A landscape with many valleys, sampled at points; each row gives a point and its height.
A ball rolls from a point to the lowest of its 2 nearest points, and stops where none of them is lower. Distance is the straight distance between rows; heights are no part of it.
bapo: [ 89 124 130 102 154  84 155 156 134  98 123 169  77 153 142 102 100 115
 129 147 129  97 160 134 144 121 112 132 131 163 129 102 157 117 130 124]  height 479
maki: [128 139 150 106 143  88 164 107 110  81 105 189 106 137 128 115  89 126
 127 116 107  68 110 108 192 148 129 157 131 158 117  99 194 115 105 106]  height 491
Ruku: [136 127 106 137 134 157 124  93 156  51 108 168  84 112 203 150  96 147
 143 124 146 109 102 139 125 154 103  90 122 131  95  70 172 104  65 121]  height 198
firak: [ 98 152 141 129 159  94 182 116 100 100 124 154 184  91 111  94 129 104
 123 151  79  97  71  88 120 157 186 149 131 142 129 154 101 139 132 157]  height 350
nid: [147 127 145 113 135 152 104 142 169 181 156 108 148 134  81 127 165 120
 168 110 160 143 123 161 124 151 128 121 153  89 121 150 139 147 179 141]  height 338
Lebin: [150 155 122 151 118 194 123  75 149 114  96 115 171 105 145 145 119 132
 170  97 116 129  91 121 130 148 141 109 123 114  93 113 127 110 102 119]  height 240
roz: [135  88  88 144  46 150 144 136 113 145 140 129 157 156 180 168  85 161
 105 134 128 134 172  87 137 128  53 137 135 128 130 118 117  49  75  89]  height 497
zim: [133 141 127 136 111 176  52 100 156 150 162 156 134  55 117 128 121 158
  83 121 125 111 119  75 126 148 161 122 137  91 121 109  56 151 132 126]  height 249
rimo: [188 133 126 166 135  82 139 107  81 107 108  85 109 134  95 124 154 160
 133 157 154 170 103 164 118  82 146 114  98  87 186 173 163 173 121 144]  height 608
zagi: [146 115 123 152  93  99 129 130  72 107 157 122 123 106 139 134  99 152
 112 147 144 140 117 133 138 107 114 111 134 104 124 120 138 126  91 114]  height 146
kam: [114  72 105 140  70 121 118 136  87 174 149 125 158 145 135 138 109 112
  83 150 133 142 120 109 103 147  59 148 144 102 153 142  89 104  93 135]  height 516
sev: [138 161 141 131 134 109 163  98 165 134 147 127 149 166 165 127 108  98
 170 184 138 130 158 140  96 152 133 106 159 129 108 123 130  58 103 121]  height 242
rap: [ 98 151 110 141 139 143 123 198 162  90 173 127  86  69 149 140 115 145
 160 132 128 121 146 133 150 127 149  95 147 159  45  80 150 126 103 112]  height 320
rini: [143 168 178 121 143 173  68  86 129 167  81 133 150 109  97 131 162 144
  80 130  98 111  93  74 125 140 191 179  90 100 192 158  63 139 170 138]  height 296
Bulim: [169  87 100 120  92 177 134  88  74  98 103 105 151 110 138 131 126 203
 110  91 105 144 152  81 156  73 110 128  81 105 144 114 129 135  96  93]  height 541
daba: [165 184 141 143 103 115 147 111  88 152 115 121 139 119  94 112 123 106
 136 113 186 170  88 220 157  90 135  83 114 147 180 171 126 134 166 118]  height 593
navim: [139  94 132 123 136  99 115 143  99 140 106 136  97 148 104 129 138 137
 119 122 128 110 138 110 151 133 117 171 120 106 153 123 175 148 116 131]  height 177
Ridam: [143 113 116 125 113 125 195 136 127 118 136 164 152 156 105 109 118 138
 168 122 157 115  80 140 154 156  82 124 139 119 151 120 173 112 184 125]  height 110
pemer: [118 175 148 154 129 122 102 125 157 172  92 119 110 193 142 150 133  81
 108 168 133 140 185 126  93 110 129 139 109 127 155 125 104  92 135 134]  height 294
pufam: [131 133 109 193  74 174 110 179 136 160 184 113 143 114 111 175 113 138
 146 111 159 140 141 139 173 117 104 122 138 119 114  98 149  71 120  87]  height 337
gez: [ 98 124 146  96 182  98  96 153 189 142 153  94 110 171 150 130 148  86
 120 137 124 158 193 159  84 143 129 120 150 151  65 141 127 145 132 146]  height 641
nukob: [138 119 150  95 138 139  85 108 143 128  92  70 113 145 222 169 129 139
 145 146  99 142 127  99  95 190 141 109 184 120  48 126 118 119  36 129]  height 220
kamo: [130 152 114 202  83 163 140 163 157 142 178 149 162 108 113 167  99 136
 150 121 144 102  80 124 159 154 125 130 155 126 121 101 153  65 137 112]  height 318
dade: [121 147 142 164 158 127 105 139  92  66 106 104  94  80 128 124 136 131
 128 113 115 136 101 134 141  98 178 121 117 125 109 115 164 187  89 146]  height 273
mol: [130  69  69 151  91 168 119 130 124 139 136 102 141 129 129 145 141 161
  88 119 141 169 177 103 103  88  75 130  89  90 166 111  95 134 134 124]  height 536
fef: [118 140 154 115 141  70 189 161  51 137 144 166 131  92 100  78 137 136
  83 151 130  99 145 138 157  72 193 138 110 186 173 178  83 142 144 128]  height 393
gataz: [ 92 169 152 118 165  55 148 106  96  60 100 134  87 134 159  92 117  97
  85 188  96 125 132 149  88  94 175 102 124 154 157 133 103 147 123 169]  height 361
Fezos: [159 163 159 154 142  68 100  72 146 121 146 126 114 134 113 117 148 121
 160 160 149 139  53 172  89 193 157 104 158  79 142 152 127 180 175 174]  height 628
Dolum: [146 103 112  76 162 131 167  88 147  85 123  78 147 148 171 105 139 143
 195 135 107 158 123 129  80 159 111  94 157 118  70 150 138 126  78 143]  height 400
vopu: [190 132 142 215 123  87 124 125 152 132 132 135 118 150  85 157 134 183
 137 174 135  99 141  97 148 117 160 186 108  66 185 119 173 111 141 134]  height 225
mip: [127 107  74 189 117 176 158 173 160  91 117 124 105 142 123 162 138 151
 146 120 142 153 181 142 130  69  88 118  82 127 157  89 175 113 157 116]  height 439
nosus: [109 117 101 164 149  81 173 155 150  86 206 169 131  90 100 108 113 127
 152 123 131  77 111 147 150 148 150 125 147 142  94 110 181 143 124 143]  height 98
tak: [144 135 140 191 154  89 161 144 167 132 127 147 130 137  64 136 157 146
 159 153 139  89 105 114 143 145 168 190 125  92 189 141 178 135 173 146]  height 239
sideg: [119  81 109 138 164  95 187 162 141 105 139  89 128 155 101  98 152 114
 183 128 120 120 163 148 116 110  86 164 131 127 120 156 193 134 112 150]  height 126
Zamuf: [106  83  74 151  86 158 129 201  93  81 145 126  85 101 132 139 125 169
  87  88 155 170  81 147 143 118  51 106 138 114 166  83 148 145 177 126]  height 449
Vig: [ 96 143 124 141 156 122  66 179 195 130 150 117  67 132 155 149 142  86
 122 137 140 146 212 160 113 118 115 105 130 156  87 102 133 141 123 135]  height 649
mupu: [144 156 184  98 170 117  93  95 152 149  89  77 155 160 143 138 155 125
  95 137  74 140 162  97 102 134 194 150 125 131 104 163  95 138 115 139]  height 586
Tes: [ 89 159 148 129 153 129  63 167 191 153 153 169  75 106 120 129 120  96
 105 106 154  97 146 138 140 147 118 137 138 147 103  92 120 137 153 124]  height 659
zad: [119 128 109 115 139 133 157 165 193 138 199 174 127 109 104 109 121 167
 138 156 143  95 178 106 139 124 144 125 159 128 108  79 109 114 189 111]  height 183
Nani: [135  99  76 171  69 166 127 142 123 139 215 113 176  88 127 141 118 161
 126 113 168 142 166 158 137 102  91  95 124 133 108 121 128 113 102  99]  height 362
vako: [ 99 159 153  96  99 195  94 120 141 191 103 135 172 123 142 140 110 100
  84  99  98 115 157  82 144 124 138 152 130 167 119 141  58  77 120  96]  height 436
tedol: [164  96 130  68 174  88 128  85 141  95 166 100 117 119 154  97 147 163
 155 151 134 138 135 124  85 160 133  91 170  89  65 142 133 182 105 139]  height 424
sinul: [151 126 107 179 144 100 135 120 132 144 147  74 163 116  81 113 178 105
 134 154 144 170 121 164  71 117 152 125 104  92 182 182 108 162 152 174]  height 620
kigez: [198 150 132 164 105 100 139  65 130 150 138 147 148 135  92 135 131 164
 104 165 166 136 114 129 128 110 149 138  76  81 219 147 117 120 175 127]  height 255
mup: [153 127 138 106 139 147 125 129 110 100  97 105 113 111 179 161 104 151
 169  95 107 117 152 118 161 105 135 108 133 165  47 127 180 101  33  88]  height 188
vunop: [127 124 134 115 103 173 151 124 154 163 119 139 169 153 131 141 112 151
 155 146 113  97 133  61 147 157 128 160 145 100 137 102 123  73 141 111]  height 186
Sipep: [ 74 135 152  86 174 100 140 135  90  93  90 171 118 100 122  91 128 106
  86 131  71  96  69  89 116 162 164 156 146 136 144 132  87 164 158 159]  height 333
nirup: [124 105 115  89  91 139 102 155 144 151 114 154  69 167 171 155  97 136
 116 131 136 137 190 101 153 123  56 127 124 161 113  80 143  87 111  83]  height 473
bor: [159 106 123 125 114  64 198 125 103  83 153 172 120 156 136 127  87 168
 135 130 138  86 140 126 183 124 101 151 131 134 127 111 204 105  90  91]  height 499
senu: [136  77  88 194 127 131 180 152 139 135 179 125 215  96  51 121 161 151
 158  93 132  95 118 119 159 122 133 195 101 117 148 144 171 129 132 131]  height 519
kifa: [ 65  93 149  76 165 101 134 183 124 151 131 115 161 127 148 115 134  91
  93 115  77 108 157  93 120 143 134 173 144 178  76 160 103 125 116 142]  height 435
Fopo: [117 142 108 171 114 143 164 125 180 152 201 138 203 105  99 142 124 110
 171 127 138  93 104 131 138 171 150 134 157 125 101 126 136  75 123 134]  height 299
Zed: [136 100 138 134 157 116 125 171 123 115 115 101  93 149  95 137 162 139
 181 108 130 125 136 145 151 110 121 147 130 123 124 122 206 161 124 132]  height 151
kazem: [ 95 138 136  75 107 170  94 108 123 148  60 151 105 149 152 122  99 101
  90  97  97 125 134  94 126 127 110 131 109 162 152 121  71 118 130 122]  height 440
zoma: [171 156 138 144 108 152  89 116  94 137  74 116  80 129 105 153 123 142
 131  87 153 148 112 166 168  77 121 113  94 126 157 124 164 149 146 107]  height 572
bige: [135  74 103 145 137 130 178 162  98  91 150 104 138  98  99 107 151 210
 139 130 115 121 148  84 141  64 134 151 122 102 140 125 152 157 128 120]  height 521
babid: [114 112 114 120 114  92 225 139  95 106 145 131 147 173 148  96  98 106
 165 163 135 137 135 158 121 104  74 109 144 152 131 141 152  91 111 112]  height 345
Misig: [148  78 136  71 165  52 152  98  88 119 145 115 118 152 123  87 142 149
 125 167 119 128 133 106  96 139 129 127 153  84 124 153 139 184 122 157]  height 433
Sebil: [130 120  99 176 137 153 164 180 147  89 100 135  92 148  93 142 147 135
 160 118 160 148 110 171 139 100  87 126  89 115 173  94 198 131 194 131]  height 452
Nase: [120 166 160  81 162 128  94 114 167 119 110  88 111 158 216 154 124 104
 133 130 105 138 156 147  98 163 148  93 154 167  29 134 116 102  67 125]  height 261
garen: [111 164 152 138 172 110 140 140 112  71  90 151 106  71  92 105 150 136
 136 111 114 100  55 141 166 125 196 135 120 139 138 125 162 193 158 146]  height 295
sos: [150 134 113 156  80 151 132 116  54 145 150  81 165 118 146 144 107 140
 124 145 127 164 119 122 122 101 123  90 142 104 115 152 114 106  68 108]  height 179
vog: [124 148 164 146 169 107  59  85 144  93  88 102 101 123 158 144 144  84
 115 102 101 123 109 143 114 164 153 135 113 131  94 127 144 173  65 159]  height 241
fibi: [106 121 140  85 124 153  22 142  97 135  93 124  48 107 153 145 114 112
  80  82 126 147  99 120 132 138 103 118 141 121 110 115 108 181 105 126]  height 175
Vel: [124 111 133 117 164 149  59 121 176 158 141 111 160 101  96 132 165 115
 112  75 109 110 166 104 130 133 169 165 110 133  96 138 124 166 124 142]  height 187
zup: [137  76 108 102 101 121 122 172  77 130 178 148  96 108  93 107 130 155
 114  95 171 162  72 161 147 136  76 107 158  94 148 124 131 169 185 127]  height 409
sipa: [ 97  84  97 163 120 140 131 211 115 117 111 129  66 152 103 135 150 122
 122 123 159 160  92 155 122 128  57 132 128 103 191 106 167 139 180 149]  height 470
Sofi: [172 114  88 159  88 171  96  70 152 137 141 148 152 122  91 142 131 142
 109  77 167 146 119 150 132 127  83 126  79  88 168 123 147 140 149 123]  height 293
Zegu: [144 149 140 126 109 119 131  75 120 150 118 154 153 117 111 118 120 128
 101 142 132 122  97 105 127 139 139 132 111 109 185 134  90 122 156 125]  height 234
dibez: [154  73 104 162 115  84 125 126  53 130 195 139 145  74  85 110 143 178
  87 140 147 129  78 113 117 138 132 129 127  69 162 162 120 174 137 155]  height 397
pegod: [135 107  94 110 116 128 214 120 176 111 168 169 156 149 124 103 106 164
 155 157 152 108 154 117 119 147  94 121 145 112 134 101 136 105 164 116]  height 148
Bap: [170 105 144 107 111 162  50 127  76 170  97 104 104 115  90 157 133 147
 109  53 134 139 145 129 180  86 112 149  89 123 151 151 160 146 115  93]  height 564
maz: [ 92  99 108  53 161 148 181 116 110  76  92 146 147 123 154  77 123 109
 140  97  90 121 122 118 115 129 112 105 128 170  96 124 113 147 133 131]  height 394
Zukiz: [150 175 142 146 110 214 112 131 160 161 122  65 164 103 123 163 149 141
 176 126 137 167 137 133 128 100 182  91 151 122  90 127 113 112 146 110]  height 247
daro: [123 138 142 125 158 150  71  96 196 126 166 163 160  81 116 122 138 147
 101 115 113  77 134  77 133 179 186 149 141 111  95 113  90 161 144 147]  height 215
Pifet: [195 106 112 134  85 132 162  61 130 157 149 130 200 131  83 124 148 157
 150 115 174 133 119 139 145 118 112 136 100  86 186 154 135 123 173 113]  height 272
fafis: [120 129 178 102 171  74 136 126  73 120  89 160 107 110  79 115 144 129
 125 117  95  81  50 104 163 172 181 177 142 118 143 155 146 178 148 149]  height 314
Rus: [134 111 120 147 102 151  89 134 153 128 124 108 119 116 189 182 111 135
 135 138 117 125 144  96 131 161 114 128 149 107  72 100 118 102  59 119]  height 168
mok: [171  78 104 163 130 100 195 129 124 109 171 113 184 112  90 103 140 181
 155 135 128 108 122 103 143 112 132 155 124  99 138 130 169 130 120 126]  height 513
Duno: [137 144 136 150 130 131 102  96 172 151 141 113 158 134 168 162 116 112
 135 170 113 116 150  97  83 178 151 132 147 104  99 120 103  93  91 144]  height 207
Zoroz: [ 88  87 113  65  89 129 140 181 113 113 107 162  75 163 175 137  85 120
 124 103 130 123 120 135 163 140  29 111 149 169 114  85 144 101 132  90]  height 457
sotol: [103 100 135  94 125 154 118 188 102 181 109 148 100 140  89 125 146 120
 127  90 145 134 136 132 149 111  87 152 126 149 164 142 117 123 188 116]  height 410
Tozu: [ 98 101 122 107 152  88 149 115 153 126 146 169 147 135 125  84 137  83
 103 145 125  98 122 124  92 175 117 147 143 138 132 137 104 143 146 168]  height 454
topo: [149 172 159  93 100 152 102 116  65 128  74 147  86 131 142 131  91 160
  90 128 115 133 111 103 163  77 147 118 110 130 163 118 101 115 115  94]  height 399
zadib: [140 122 134 160 175  71 130 139 138 163 147  79 142 166 103 122 171 100
 143 174 128 166 117 142  67 147 142 143 155  88 146 182 126 144 150 187]  height 627
pir: [113 157 147  92 137  90 164 109  71  95 107 159 106 113 141  84 106 131
  85 149 116 118 143 132 137  59 156 103 110 173 163 130  95 138 124 117]  height 379
Teg: [125  83 102 154  68 125 125 140  72 160 126 116 159 136 180 165  82 125
  95 143 100 127 140  74 133 137  72 165 129 101 131 124 104  92  46 113]  height 506
fodum: [104 165 162  78 141 118 121 101 112 154  47 113 122 178 136 132 129  68
 118 109 105 142 134 142 125 123 125 123 119 176 130 160 119 125 127 132]  height 427
Tope: [158  89 109  92  92 178  73 118  73 123  92 102 102 102 136 154 110 169
 111  63 121 144 117 105 160  91  99 116 107 122 112 119 146 158 100  99]  height 553
tibu: [173 153 146 157 100 115 149 124  42 163  87  90 140 139  87 137 147 131
 123 137 152 173  86 169 144  81 155 126  97 104 208 182 126 123 135 130]  height 601
subo: [130 114 120 129 118 109 222 115 107 132 167  97 209 153 135  95 127  94
 195 141 133 147 127 169 103 133  82 112 146 150 100 174 129  86  85 123]  height 363
selo: [106 106  98 139 110  98 139 134 126 101 201 188 118  87 120 117  87 130
 113 114 148  85  75 135 149 181 106 118 154 113 101  96 148 135 137 125]  height 45
bape: [107 143 133 111 141 113 182 175 105 149 149 140 148 109  90  85 146 138
 124 140 142 121 179 146 147  60 174 125 114 184 150 148  87 131 163 107]  height 403
binuz: [157  95 148  75 133  69 124 124  44 150 147 129  98 120 103 102 146 185
  85 180 122 121 119  92 111 126 162 146 142  72 164 166  97 171 138 136]  height 417
Zava: [142 157 157 110 111 119 133 110  79 145  74 116 120 171 143 142  98 117
 122 135 102 126 154 109 155  84 137 141 113 150 140 145 136  99  85 108]  height 413
nipi: [ 77 105 117  54 150 151 135 165 110 118  95  98 121 141 157 116 144  88
 144  86 110 161 138 154 115 113 104  90 136 188  86 147 116 152 147 131]  height 411
Buf: [121 125 126  73 137 108 102  64 115  87 102 119  67 155 213 127 105 100
 118 131 125 148 171 160  81 125  98  76 120 153  94 118 131 134  59 133]  height 279
vuta: [102  41  95 114 121 116 125 151 117 138 107 153  85 172 123 142 134 138
  74 132 120 117 165  90 125 108  64 183  95 105 193 114 131 132 129 132]  height 204
zevub: [ 91 134 137 119 125 105  89 136 139 160 158 111 129 134 157 125 129 104
  66 182 107 150 186  95  74 125 149 115 159 128 111 134  52 125 113 140]  height 566
Mebot: [ 68  80 133 113 175 102 155 162 144 151 116 134 160 155 122 117 160  83
 109 145  95  95 137  84  96 175 118 183 147 131 122 156  97 129 140 171]  height 444
Zelim: [159 158 164 115 135  84  76  60 112 123 102 122  88 139 132 118 143 120
 117 146 143 152  73 165  97 165 124 119 120  73 160 153 123 184 152 163]  height 619
komer: [ 95 141 121  73 126 159  88 114 142 114  90 119  81 147 211 144 115  96
 105 129 115 148 154 126  92 129 104  80 136 161  78 107  92 117  87 123]  height 298
Rofan: [177 104  89 202 136  68 139  84 135 116 163  99 140 118  97 117 160 143
 147 161 169 150 116 172  79 114 123 124  97  81 173 152 161 174 130 172]  height 614
mepi: [163  93 129 145 118  68 204 125  93 124 179 153 160 142  97 107 112 165
 123 146 142  80 161 122 167 108 123 175 111 131 162 140 163 103 119  97]  height 507
ralet: [136 136 131 189 142  71 140 127 180 151 195 191 128  95  63 121 136 149
 133 147 148  67  92 116 133 181 181 170 134 100 170 115 139 134 190 160]  height 258
Beli: [146 166 141 122 108 174 107  65 173 133  67 161 148 153 150 152 104 118
 154 107 120 102 109  88 141 177 124 138 128 125 120 103 127  88 113 112]  height 216
vuleb: [151 149 160 171 128 160  51 119 176 182 130  66 135 135 108 174 162 115
 156 133 145 159 123 154 115 166 148 139 146  79 117 130 140 140 138 148]  height 360
Zorab: [123 201 133 157 128 183 105 136 189 124 159 124 138  92 134 147 125 133
 155 108 144 136 115 165 133 136 181  82 159 153  66 109 111 114 136 121]  height 282
Dore: [109 193 164 147 184  94 125 106 155  68 100 126  93 125 152 108 139  99
 114 146 116 136 128 178 114 109 198 106 107 165 118 120 127 173 133 150]  height 341
Fek: [144 133 152  83  68 166 100 154 126 201 171 123 149 132 140 160 100 144
 138 137 150 134 145  97 166 130 114 113 178 122 106 120 106  70 138  75]  height 55
das: [101  68 121 105 122 135 166 217  80 170 159 165 134 125  89 109 138 146
 128 135 141 111 114 116 156 130 101 155 155 143 153 143 114 114 185 112]  height 423
val: [ 98 110 108 150 121  64 224 147  69 108 159 166 153 138 130 100  89 112
 132 175 127 110  81 124 114 147 101 130 147 143 159 128 124 111 148 149]  height 322
Namu: [128 142 154 184 160 130 112 119 143 161 101 124 160 120  75 142 185 111
 119 147 110 114 101  99 105 147 194 195  97  97 195 174  96 132 162 165]  height 311
vor: [134 116  91 130 143 145 204 104 163  94 144  69 192 126 151 111 140 107
 221 135 115 152 110 150  91 158  99 100 154 135  67 148 140  87  81 131]  height 380
Velip: [ 88 125 131  48 121 134 142 145  75 120  98 139  82 160 134  92 118  78
 126  93 126 164 115 184 124 110  78  93 131 177 126 134 129 148 140 119]  height 426
vesu: [154 115 141  86 126 126  82  64 103 118  73 115  80 156 150 123 132 150
 112 150 113 146 108 116  93 136 125 121 114  78 167 136  99 176 144 150]  height 609
futu: [108 156 144 172 142 159  55 166 156 161 125 105 105 124 105 158 155 116
 113 132 131 153 129 131 111 130 151 133 123 108 140 117 117 138 146 141]  height 377
minu: [110 147 164 146 164  94 131 117 103 124  49 138 121 148  98 133 163 108
  92 169  81  95 104  83 105 140 173 209  72 118 208 160 103 129 135 167]  height 321
ren: [ 82 121 106 107 101 135 155 176  86  93 101 180  72 145 138 104  97 105
 107 103 138 130  81 161 153 116  57 107 124 170 147  93 147 120 159 112]  height 441
loro: [131 110 108 100 124 118 187 145 151  85 148 143 116 165 122 116 108  97
 192 117 148 120 116 194 142 163  66 104 134 141  96 117 214 117 141 118]  height 67
liro: [121 100 104 126 123  99 146 111  73 111 153 149 141 104 103  91 140 113
 103 114 151 144  79 165 116 121 103 111 122 117 160 154 130 174 147 150]  height 378
tozaf: [ 98 130 128 149 126 182  93 203 146 197 134 129 111 114  81 140 152 114
 116 112 142 138 135 119 144 127 123 155 120 134 173 132  89 110 176 130]  height 395
rem: [130 177 159 138 125 168 101 140 142 168  89  63 138 153 166 184 119  91
 162 111 109 147 172 138 140 109 141 119 141 180  64 140 146  66  66 110]  height 154
Zop: [103 168 179 123 146 134  72 147 158 170 116  94 134 139 163 155 123 107
  62 152  82 138 170  84 106 127 177 140 141 145  94 140  62 106 105 133]  height 577
kemun: [ 70 136 100  87 127 164 144 146 122  84 126 163 126  96 180 104 100 106
 111  97 102 122 143 121 131 110 116  85 125 203  88  96  96 128 122 120]  height 374
Diruz: [ 74 153 124 179 139 144  93 165 163 108 115 177  75 102 108 125 118  84
 108  79 142 100 107 161 157 144 108 143 102 162 145  86 142 141 158 135]  height 667
Muv: [102 136 116 131 168 137 125 163 126  66 126  93  97  87 152 124 132 145
 137 126  92 126 146 113 119 103 170 109 139 150  72 110 146 158  81 142]  height 292
dodes: [114 167 164 102 106 146  85 181 151 206 154  99 123 135 146 171 111 104
 153 130 140 141 179 128 161 106 125 128 163 174  65 126 127  62 109  76]  height 118
dedir: [156  88 101 141 113 135 185 134  54  78  94  92 142 110 116 122 143 202
 122 137 100 160 108  99 132  61 127 126 106  92 177 138 148 148 123 129]  height 530
voki: [156 100  88 151  96 128 148 144 126  66 159 148 103 105 169 165  97 166
 148 101 153 123 111 155 158 152  72 108 142 125  78  75 204  98  70 100]  height 236
vaka: [128 141  94 163 110  95 203  92 131  92 156 170 168 132 156 113  98 117
 160 178 134 108  69 126 103 172 108 103 151 122 131  99 128  81 126 136]  height 297
tilo: [157 158 124 152  98 179  92 121 100 154 116  52 159 106 145 147 139 145
 144 151 118 181 117 123 100 101 168  79 149  86 109 148  89 123 104 130]  height 213
lipit: [104  76 107 145  87 145 163 187 102 189 187 133 198 123  97 119 134 145
 138 169 129 111 102  87 127 146 115 154 167 110 153 147  85  99 167 137]  height 438
sas: [143 216 172 148 180  82 136  78 213  92 144 138 126 145 134 103 143 108
 157 146 147 123 141 202 121 141 213 101 121 164  97 124 132 151 153 142]  height 325
mosa: [157 108 156  71 148 135  96 108 122 142  82  67 111 166 146 131 154 151
 146 144 101 165 158  97  99 121 135 133 151  90 113 154 117 160 122 147]  height 595
latu: [180 150 150 156 103 136 140  78 155 151 114 157 158 150 102 149 109 179
 137 146 132  86 127  76 167 131 146 166 112  88 178 109 154  77 150  98]  height 210
dute: [122 139  92 164 146  94 163 132 203  93 229 178 125  97 101  95 114 173
 147 158 150  80 150 131 126 139 167 122 141 121 114  92 137 138 174 134]  height 141
san: [145 150 151  81  78 201  95 126  94 190  91 132 137 122 122 149 109 152
 112 103 111 136 148  90 165  65 136 126 116 155 154 131  65  95 148  87]  height 418
vuki: [147 203 183 134 134 168  64  61 137 126  63 115 140 112 131 142 132 137
  96 132  84 122 107  93 125 118 204 140  87 124 147 138  63 140 134 123]  height 280
Raret: [176 207 169 127 110 153 135 123 107 148  85 136 105 143 104 130 119 150
 134 121 171 157  84 170 178  81 161  91 112 128 197 134 118 124 197 100]  height 583
sak: [127 127 150 105 147 113  45  89 117 127  93 119  71 141 136 136 139  99
  95  88 126 143 155 154 118 123 115 123 102 140 121 138 141 184 108 137]  height 217
kes: [ 83 113 135  88 159  95 138 138 160 136 136 202  91 161 109  88 123  91
  98 135 135  87 160 127 128 164 104 153 127 148 159 116 117 141 182 140]  height 466
tobo: [ 64 111 127  71 131 170 126 196 107 148 106 111 157 122 157 135 119  76
 142  78  87 125 118 112 137 136 106 131 166 188  60 150  99 127 100 115]  height 425
fipi: [136 170 147 128 111 148 125 102 171 153  90 113 113 206 162 153 106  88
 159 171 132 149 162 140  99 135 104 111 140 135 130 106 133  63 116 120]  height 270
kinon: [164 121 143  49 128 118  65  49 126 117 100 124  73 163 175 119 120 129
 116 107 138 150 165 147 115 129 104 101 109 137  95 126 150 170  89 117]  height 245
puzu: [106 112  91 151 138 103 101 123 156 136 189 127 147  90 129 104 136 125
  83 142 135 139 190 121  84 111 149 127 126 130 109 136  83 157 122 151]  height 554
Led: [120 147 126 146 151  83 133 118 113 105 143 147  89 101 105  93 149 121
  87 160 157 144 122 162 102  99 163 105 103 118 179 141 107 171 174 162]  height 356
nido: [114 141 151 162 190  98  84 132 135  86 133  96 111  81 116 122 158 101
 122  84 110 130 113 170 134 138 189 122 119 146  74 138 169 196  84 165]  height 257
degi: [124 133 134 100  93 198 110 158 148 177 124 112 141 130 165 156 114 154
 158 148 126 140 109  77 124 154 128 113 182 103 108 100  84  85 139 118]  height 132
tikis: [123 124 127 112 163 111 166 155 142 135 110 102 121 155 117 104 161 117
 140 142 123 152 190 148 115  75 144 141 101 161 156 143 125 135 157 124]  height 416
rumu: [108 131 133 110 105 159  75 127 103 163 124 129 124 104 139 140 112 108
 100  97 138 128  91 125 138 159 119 124 152 115  94 130 107 141  98 121]  height 121
taf: [ 86 141  94 136 106 144 149 199 114 100 155 135  99  98 160 128  98 133
 127 130 139 138 140 149 139  90 109  85 139 172  90  93 123 105 120 101]  height 349
zug: [107 135 163 127 196  73 136 143 182 143 131  82 155 188 131 107 187  79
 107 154 106 162 144 145  62 155 153 149 141 144 109 169 114 146 158 181]  height 633
guda: [130 134 109 169 119  96 119 106 122  81 152 160 109  95 142 117  94 146
  95 142 130 106  91 118 123 151 124 126 125 101 133  94 132 137 115 141]  height 103
vev: [138 210 150 135 140 123 151 109 187 106 138 158 133 116 122 115 116 127
 170 129 153 115 125 176 148 127 189  86 135 165  99 103 131 122 162 115]  height 307
Rere: [130 132 142 103 134 141 126 127 128 146 152 108 172  95 111 124 140 114
 141  93 126 127 134 138 156 140 159 127 147 140  78 147 123 137 105 116]  height 161
Fepi: [ 88  87 111 156 144 145 179 164 135 124 133 152 191 108  58 108 155 101
 164  59 126  82 102 137 175 139 116 169 106 155 134 144 163 142 146 129]  height 525
mupo: [114  83  79 135 137 161 126 131 143 118 132 106 161 102 130 111 157 138
 105 122 113 143 193  95  86  90 120 127  94 121 129 128  90 148 115 141]  height 545
Sasu: [132 116 105 116  90 184 106  76 114 134 131 142 187  79 131 122 120 154
  95 123 119 130  93  71 118 144 126 122 120  93 140 127  59 129 138 127]  height 263
dur: [161 162 160  92 131 143 117 125 140 135 106 112 109 145 150 155 118 113
 190  90 130 129 155 160 165 113 132 109 135 180  54 135 193  85  72  80]  height 176
zer: [158 130 104 148 110 144  77  83 175 159 170 148 136 109  95 129 136 117
 143 103 186 141 117 167 123 160 114 110 127  94 125 122 122 150 155 134]  height 315
Fil: [161 186 163 138 146 189  79  49 151  89  60 111 133 106 157 149 137 150
 150 104  92 122 112 121 124 130 189 121  91 132 105 124 104 155 116 123]  height 262
Sopa: [126 108  95 132 136 159 176 158 151 106 106  95 121 157 127 127 138 126
 175 114 127 150 196 159 132  54  97 113  90 172 142 114 171 120 133 102]  height 428
Mefa: [110  98 109 137 133 126 184 148 165 134 127 117 156 190 112 124 133  59
 178 113 129 120 143 172 119 153  66 158 130 138 115 140 184  85 128 127]  height 101
Difu: [132  63  83 138  89 132 107 130  76 169 143  97 148 155 125 130 138 117
  98 122 141 177 176 141 107  88  62 139 100 115 158 159 107 136  97 130]  height 526
zap: [136 183 131 129 122 122 176  57 178  99 108 178 148 154 185 127  98 104
 168 162 136  99  92 149 102 190 128  97 141 138 103 106 128  67 121 128]  height 271
Konad: [153 107 107 141  76 131 118 124 136 133 116 137 105 182 171 174  95 161
 105 150 136 131 167  90 134 128  61 146 122 101 151  81 146  81 108  89]  height 486
sosod: [111 128 145 116 164 112 137 157  85 127  83 131  87 131 105 110 158 112
  79 163 113 134 116 116 101 112 169 150  96 131 204 154  78 142 165 165]  height 335
ver: [102 156 123 170 138 110 139 112 195 152 188 155 194  97  76 122 143  99
 144 127 136  89  69 135 119 193 174 152 152 129 128 139 114 124 162 164]  height 281
nuz: [155 141 127  85 115 150 123  89 119  78 101 166  84 116 177 146  91 145
 134  72 132 104 131 148 175 117 115  94 113 175  92  93 169 106  76  81]  height 159

Call two points neighbours if one is among the 2 nearest of the other. Go from one point of each pair to the other, from neighbour to neighbour, staying as low as possible. Name the highest point that can't be avoided.
loro / selo => zad
sak / Fek => Misig
Zegu / rumu => Sasu
Rus / Zegu => komer
Fek / nuz => mup

For each start below, name the point where the ball stops.
Vig => mok
pufam => Fek
daba => mok
sosod => Fek
lipit => Zegu
tikis => selo
